Points on a hilly landscape, in no order, each with its height.
A climber steps from a point to the highest of its 3 nearest points, and stops where none of them is higher. Distance is the straight distance between rows; heights are no part of it.
q_840: [106 129 112 160 121 120 151 126 140 146 117 143 108  89 103 149 128  78
  85  96 128  97 134 128 135 145]  height 35.1
q_741: [103 128 114 139 135 115 149 146 154 124 124 128 120  97 129 152 137  92
 122 111 141 129 122 145 140 157]  height 44.5
q_161: [ 96 134 123 116  97 123 163 121 114 136 124 106  94  95 106 116 120  82
  77 107 124 107 134  97 145 117]  height 15.9
q_156: [156  95 137 150 145 158 124 123 113 128 129 161 151 144 164 180 139 130
 140 188 110 142 115 148  82 163]  height 48.3
q_166: [152 102 114 166 107 141 132 128 175 141 151 147 123 130 124 149 149  75
  88  92 123 147 128 148 128 154]  height 32.5
q_819: [106 117 114 124 101 139 121 163 105 100 151 109 113 169 104 134 105  94
 124 144 106 154 106 128 115 161]  height 25.3
q_973: [106 174 139  98 146 124 103 118 131 105 113 118 138 124 122  84 129 175
 141 115 152 111 154 106 167  94]  height 19.7
q_374: [102 128 135 103 117 130 119 131 154 117 139  94 141 135 118 122  89 123
 139 110 130 117 123 120 129 130]  height 26.7
q_805: [ 90 152 101 106 159 113 151 108 119 131 122 142 156  77 116 134 128 119
 135 146 140 102 133 140 161 154]  height 22.9
q_334: [112 148 143 106 145 115 108 118 114  96 118 105 149 152 122  81 141 178
 168 116 143 104 148 111 131 116]  height 25.4
q_136: [113 115 108 152  69 140 160 111 143 131 131 118 103 106 112 145 134  80
  93  57 123 120 138 109 153 126]  height 23.2
q_276: [139 120 124 167 109 131 126 109 190 170 150 124 117 132 115 128 109 117
 153  56 138 146 128 122 131 116]  height 15.2
q_689: [117 112 112 124  71 144 132 127 150 115 148 109 115 120 122 146 111  91
  99  80 114 131 121 122 142 130]  height 30.7
q_203: [158 150 128 161 149 106 121 124 212 177 122 144 129 108 164 105 162 133
 142 109 150 137 137 149 136 141]  height 15.7
q_4: [118 116 147  90 141 129 109 130 122 117 114 130 137 156 130 116 131 139
 165 163 151 139 134 114 128 140]  height 43.8
q_363: [100 124 120  95 124 150 137 143  31 102 133 110  97 139  90 123 114 110
  94 140 101 136 105 110 126  95]  height 14.1
q_757: [169  94 149 128 139 126 101 134 136 101 142 147 138 176 142 130 163 141
 151 179 118 152 123 146  84 128]  height 30.1
q_918: [115 145 137 108 165 124 131 132 125 111 106 134 150 128 143 125 157 168
 153 170 166 109 159 149 118 142]  height 31.7
q_994: [ 74 143 121  98 131 116 130 120 116 112 125 126 120 109 100 105  87 142
 120 139 144 121 125  89 135  83]  height 11.0
q_555: [ 99 123 137 105 125 130 128 141   4 113 116 157 117 135  93 118 110 131
 100 168 102 125 118 155 126 101]  height 26.3
q_534: [131  99 118 151 110 130 137 152  89 117 139 143 110 140 116 165 131  77
 111 147 106 138 122 157 104 155]  height 18.8
q_174: [190 144 119 153 180 131 130 104 179 153 112 148 135 110 172 122 157 182
 151 123 147 114 140 126 103 135]  height 14.9
q_839: [109 176 172  91  92 139 102 118  93 112 119  85 101 150 113  89  92 167
 156 128 136 131 137  87 118  60]  height 18.6
q_478: [131 121 173  89 119 133  86 131 116  89 138  88 136 166 137 107 130 170
 163 127 137 124 137 137 118 134]  height 31.6
q_338: [118 119 124 166 151 132 124 116 198 148 129 123 145 111 126 133 145 105
 125  95 126 133 121 111 150 149]  height 40.3
q_662: [111 165 145  93 172 112 139 117  91 113 104 154 166 105 126 118 140 151
 148 168 147 106 138 131 139 134]  height 25.8
q_222: [183  96 148 171 169 129 127 124 161 154 127 167 136 146 162 139 162 157
 150 152 139 136 123 144 103 142]  height 42.8
q_624: [153 101 127 141  73 158 145 129 169 140 168 124 111 148 135 146 109  93
 112  82 118 168 100 129 109 105]  height 53.0
q_754: [ 86 165 124 107 131 140 126 106 138 141 112  96 123  93 112  83 102 139
 139 111 122 117 158  75 169  83]  height 10.4
q_466: [118 125 146  92  72 148 119 123 120 109 149  80 108 163 118 136  83 126
 146 135 130 161 113 112 132 123]  height 53.2
q_505: [173 144 144 148  98 133 101 136 168 161 165 105 116 180 144 116 113 131
 147 112 110 147 115 137 117 114]  height 32.9
q_302: [132 139 131 123 153 144 132 125  96 119 138 146 152 134 157 178 147 139
 134 176 127 124 131 150 119 163]  height 39.8
q_34: [ 95 140 128  84 111 135 139 111 131 119 133  70 124 148 109 111  90 145
 158 108 134 129 130  89 129 101]  height 39.2
q_171: [ 99 151  89 117 148 120 151 147 118 116 118 129 117  91 110 121 117 104
 101 134 114  96 124 114 165 130]  height 15.0
q_265: [178 107 102 194 141 126 143 156 111 127 126 168 138 142 133 186 156  82
 122 175 105 156 121 162 111 162]  height 21.0
q_822: [170  98 150 146 118 152 109 142 128 134 146 141 123 170 140 141 141 127
 130 152  99 177 125 147  86 140]  height 28.2
q_952: [110 147 106 108 142 115 129 135 103 124 115 137 157  98 112 115 129 140
 133 147 134 127 141 115 142 151]  height 30.4
q_308: [137 173 161 103 178 111 125 113  90 116 122 130 163  81 144  78 152 199
 143 140 179 104 170 151 140 135]  height 18.7
q_521: [130 106 115 183 127 118 140 134 162 146 118 168 122  98 120 176 158  64
  95  88 120 122 128 129 120 155]  height 48.2
q_256: [111 179 128 120 197 103 140 116 101 135  90 160 163  85 148 102 164 184
 147 146 158  85 156 145 146 142]  height 21.3
q_241: [138 146 108 149 140 104 147 156  78 135  94 140 154  89 128 170 141 124
 116 171 109  94 137 160 144 148]  height 29.9
q_665: [153 109 161 144 127 142 108 142 157 141 143 122 133 181 130 123 125 134
 154 118 123 161 107 131 102 129]  height 44.7
q_146: [ 96 157  95 113 142 106 166 130  92 123 119 146 133  87 113 155 106 127
 101 158 111  89 130 129 149 128]  height 21.2
q_990: [128 101 129 127 130 138 111 138  89 109 142 123 132 147 148 138 133 134
 139 175 109 151 118 152 110 152]  height 56.0
q_706: [104 133 126  97  92 148 135 122 103 111 141  94  97 158 111 119 105 122
 107 130 113 135 119 109 127 126]  height 40.1
q_834: [136 118 142 131 110 109 119 118 181 163 132 105 141 150 124 127 114 117
 141  84 131 143 136 115 122 125]  height 20.3
q_345: [158  91 144 139  92 166 117 146 140 128 152 127 110 182 115 152 109  86
 110 105  91 179 114 127  95 128]  height 41.7
q_991: [123 123  89 159 123 103 153 146 120 111 113 148 127  95 105 174 146  87
 102 128 115  95 133 140 143 165]  height 27.3
q_364: [143 143 143 139 103 134 100 109 170 125 126  98 134 173 147 113 103 130
 153  91 119 152 120 122 149 116]  height 26.4
q_198: [118 171 152  93 156 114 100 145 120 131  97 138 145 114 139  56 146 190
 149 138 165  89 153 123 140 102]  height 13.8
q_515: [115 113 107 148 145 105 138 139 116 133 125 150 139 101 113 164 146  88
 113 143 112 124 120 147 129 161]  height 34.4
q_85: [132 144 115 120 168 110 131 114 150 139 109 143 162  99 150 112 159 175
 147 133 150 125 150 143 140 167]  height 31.9
q_787: [181 127 137 128 161 131 105 135 161 117 121 131 148 153 169 106 138 198
 156 135 139 117 125 130 132 126]  height 42.9
q_486: [149  82 117 153  80 142 126 143 125 145 153 132  85 144 117 164 134  85
  87  97 103 154 111 129 102 145]  height 32.3
q_875: [143 106 108 167  82 156 148 111 183 147 126 127 114 105 113 146 136  73
  81  55 103 149 117 137 146 120]  height 22.4
q_847: [ 78 154 124  97 109 132 145 112 117 118 137 114 101  93  93 117  98 112
  88 116 131  94 112  77 144  70]  height 7.3
q_872: [220 134 130 166 161 122 131  99 217 189 126 149 126 115 151  92 170 156
 135  96 124 128 144 123 123 138]  height 16.2
q_977: [ 92 140 116 115  94 125 152 111 161 154 137  87 131 102 108 102  93 120
 132  85 142 132 143  85 156  99]  height 6.9
q_31: [170 123 151 129  62 146  81 108 158 143 195 107  91 199 133 115  82 137
 173  99 126 149  95 122  96 102]  height 28.1
q_818: [161 103 117 180 125 133 120 135 140 138 142 155 111 157 128 155 147  92
 121 136 111 154 117 156  96 151]  height 30.0
q_659: [ 96 121 119 108 105 117 145 138  89 125 123 122  97 123  97 129 112  97
 107 125 105 114 121 114 121 121]  height 26.5
q_90: [ 83 161 131 100 167  95 136 131 111 119 121 148 139  92 128 100 108 140
 129 133 151 104 152  91 163 120]  height 19.3
q_675: [119 142 115 135 124 109 101 118 168 143 120  98 129 118 144  94  89 146
 134  85 124 119 158 121 159 107]  height 22.2
q_355: [125 132 118 151 109 126 118 103 180 150 122 114 123 111 132 138 121 106
 122  86 137 123 137 107 155 132]  height 33.4
q_923: [180 112 141 137 132 136 125 120 178 143 148 129 133 146 141 134 141 135
 146 130 120 158 124 121 113 118]  height 65.1
q_556: [132 109 115 138 149 115 139 118 144 110 136 144 143 121 159 141 159 130
 120 140 118 130 127 137 123 136]  height 38.8
q_175: [153 108 138 144 127 112 108 123 182 141 127 114 137 110 156 124 130 134
 135  88 139 129 151 129 136 114]  height 27.0
q_598: [143 125 139 141 140 110 107 127 182 170 137 120 150 168 133 124 140 149
 132 106 138 131 126 140 137 115]  height 21.7
q_105: [196 117 138 130 144 146 113 134 174 134 138 125 139 159 155 107 150 173
 150 135 142 128 119 135  95 116]  height 50.3
q_483: [134 128  89 168 173 115 140 111 142 132 120 152 153  95 160 166 155 105
 104 150 119 129 122 136 124 157]  height 43.0
q_815: [117 139 119 126 163 105 154 115 170 123 110 137 145  88 156 142 150 128
 127 132 141 123 138 157 163 156]  height 35.8
q_168: [145  92 137 138  99 142 118 129 184 159 151 126 122 178 143 132  96 106
 136 128 105 166 117 128 116 123]  height 30.5
q_617: [ 82 148 109 120 122 115 149 139  61 127 113 135  91 109  88 146  98  97
  87 143 119 115 103 116 138 114]  height 17.1
q_408: [136 113 105 185 115 113 134 148 134 130 115 157 133 121 122 163 150  73
 108 116 122 122 121 156 120 160]  height 36.4
q_682: [118 109 116 102  91 150 143 142  36 109 127 102  65 154  93 131 105  95
  88 146 112 142 114 122 116 103]  height 14.4
q_122: [145  95 115 153 114 126 134 141 141 142 121 148 132 144 132 150 130  86
 108 127 117 169 111 125 114 135]  height 47.8
q_727: [129 154 123 131 153 109 121 110 160 114 120 132 145 137 152  91 135 160
 156 117 142 119 150 126 145 119]  height 19.9
q_557: [ 94 110 129  97 118 141 136 149  46  95 139 135 114 142 107 119 116 136
 132 186 114 130 107 137 121 132]  height 32.7
q_693: [159 145 128 159 171 108 119 122 174 131 130 129 144 105 144 107 146 163
 131 105 158 143 156 142 129 128]  height 16.8
q_84: [117 151 162  69 105 137  99 124  92 114 108 104 112 149 118  86 118 141
 158 135 141 148 116 108 117 105]  height 22.5
q_678: [152 104 126 174 154 133 144 121 163 167 133 156 155 116 165 140 146 116
 130 139 122 137 109 137  94 143]  height 53.1
q_81: [165 138 152  73 142 126  98 121  85  96 120 128 160 144 148  92 157 204
 174 145 174  96 134 155 104 140]  height 22.1
q_397: [ 68 160 109 135 148 114 145 116 104 128 111 153 116  67 109 132 102  96
  94 117 136  96 128 108 161 103]  height 8.6
q_461: [109 125 135 126 117 126 151 151  55 111 134 116  71 150 109 123 105 122
  87 151 125 118 122 110 130 111]  height 18.1
q_634: [ 93 131 131  99 144 117 126 120 140 146 127 100 128 100 121 126 100 138
 133 125 144 120 131  96 148 119]  height 16.7
q_369: [118  96 144 101 118 147  99 146 139 117 143 110 134 186 124 129 112 142
 142 164 108 159 108 147 106 146]  height 36.9
q_321: [ 73 156  93 140 117 128 184 104 103 140 123 138  95  64  92 142 110  89
  72 103 141  95 117  90 158  69]  height 2.9
q_2: [202 105 161 144 163 136 111 113 150 139 142 144 122 162 155 109 164 170
 161 166 146 128 117 148  75 127]  height 41.5
q_194: [109 104 149  95 117 139 118 138 103  92 120 123 123 132 117 117 116 142
 148 152 122 146 122 102 127 124]  height 30.6
q_20: [123 150 153  67 137 123 118 135  62 107 125 144 166 125 140 114 153 182
 178 162 154 106 115 128 122 129]  height 17.6
q_731: [139 110 132 108  58 144 138 133 121 120 154  86  88 153 123 130 104  91
  98 116  93 151 122 117 130 117]  height 41.6
q_129: [150 112 154 116 157 134 117 127 106  80 118 143 148 151 150 108 146 175
 156 160 175 116 144 151  98 140]  height 26.6
q_140: [141 103 143 109 135 152 134 149  64  94 119 150 154 119 139 135 148 153
 145 192 124 133 127 170 125 162]  height 41.4
q_588: [108 154 112 106 170 120 149 138  77 145 116 148 161  74 127 154 141 122
 120 160 125  96 138 141 162 138]  height 26.8
q_150: [177 119 143 179 137 127 123 121 200 176 126 131 147 139 142 101 161 146
 134  92 121 134 133 137 122 126]  height 18.0
q_663: [131 114 101 146 141 141 125 142  82 117 118 133 159 110 122 182 157 126
 119 172 102 126 134 166 100 171]  height 32.8
q_777: [ 85 138 104 112 102 132 155 114  49 125 117 136  77 122 108 161  94 113
  81 114 133 102 103 117 125  62]  height 10.0
q_263: [ 99 101 108 151  87 124 149 150 121 107 131 122  81 124 130 161 124  70
  96 102 105 119 119 131 126 140]  height 19.8
q_248: [159 101 163 112 115 130  93 138 133 108 148 120 140 177 137 122 119 162
 160 135 116 156 114 151 122 109]  height 32.2
q_856: [123 128 128 132  94 153 122 122 171 139 141  95 126 142 117 131  98 134
 137  82 126 137 133 122 137 105]  height 20.7
q_450: [ 94 153 135 108 137 135 138 140  55 109 110 156 128 108 108 138 127 121
 124 161 123 119 137 134 132 145]  height 44.4
q_981: [ 97 181 119 121 159  97 104 129 135 134  81 108 158  91 126  76 134 174
 151 109 154  91 166 114 167 115]  height 15.3

Call two points neighbours if one is among the 3 nearest of the other. Go from one point of each pair to the other, from neighbour to neighbour, staying as high as possible. Name the lowest point that can't be avoided.
q_4 and q_678 -> q_918
q_923 and q_741 -> q_815
q_990 and q_521 -> q_840
q_678 and q_990 -> q_369
q_624 and q_990 -> q_486

Where does a climber stop that starts at each point below?
q_872 -> q_741
q_203 -> q_741
q_693 -> q_741
q_308 -> q_741
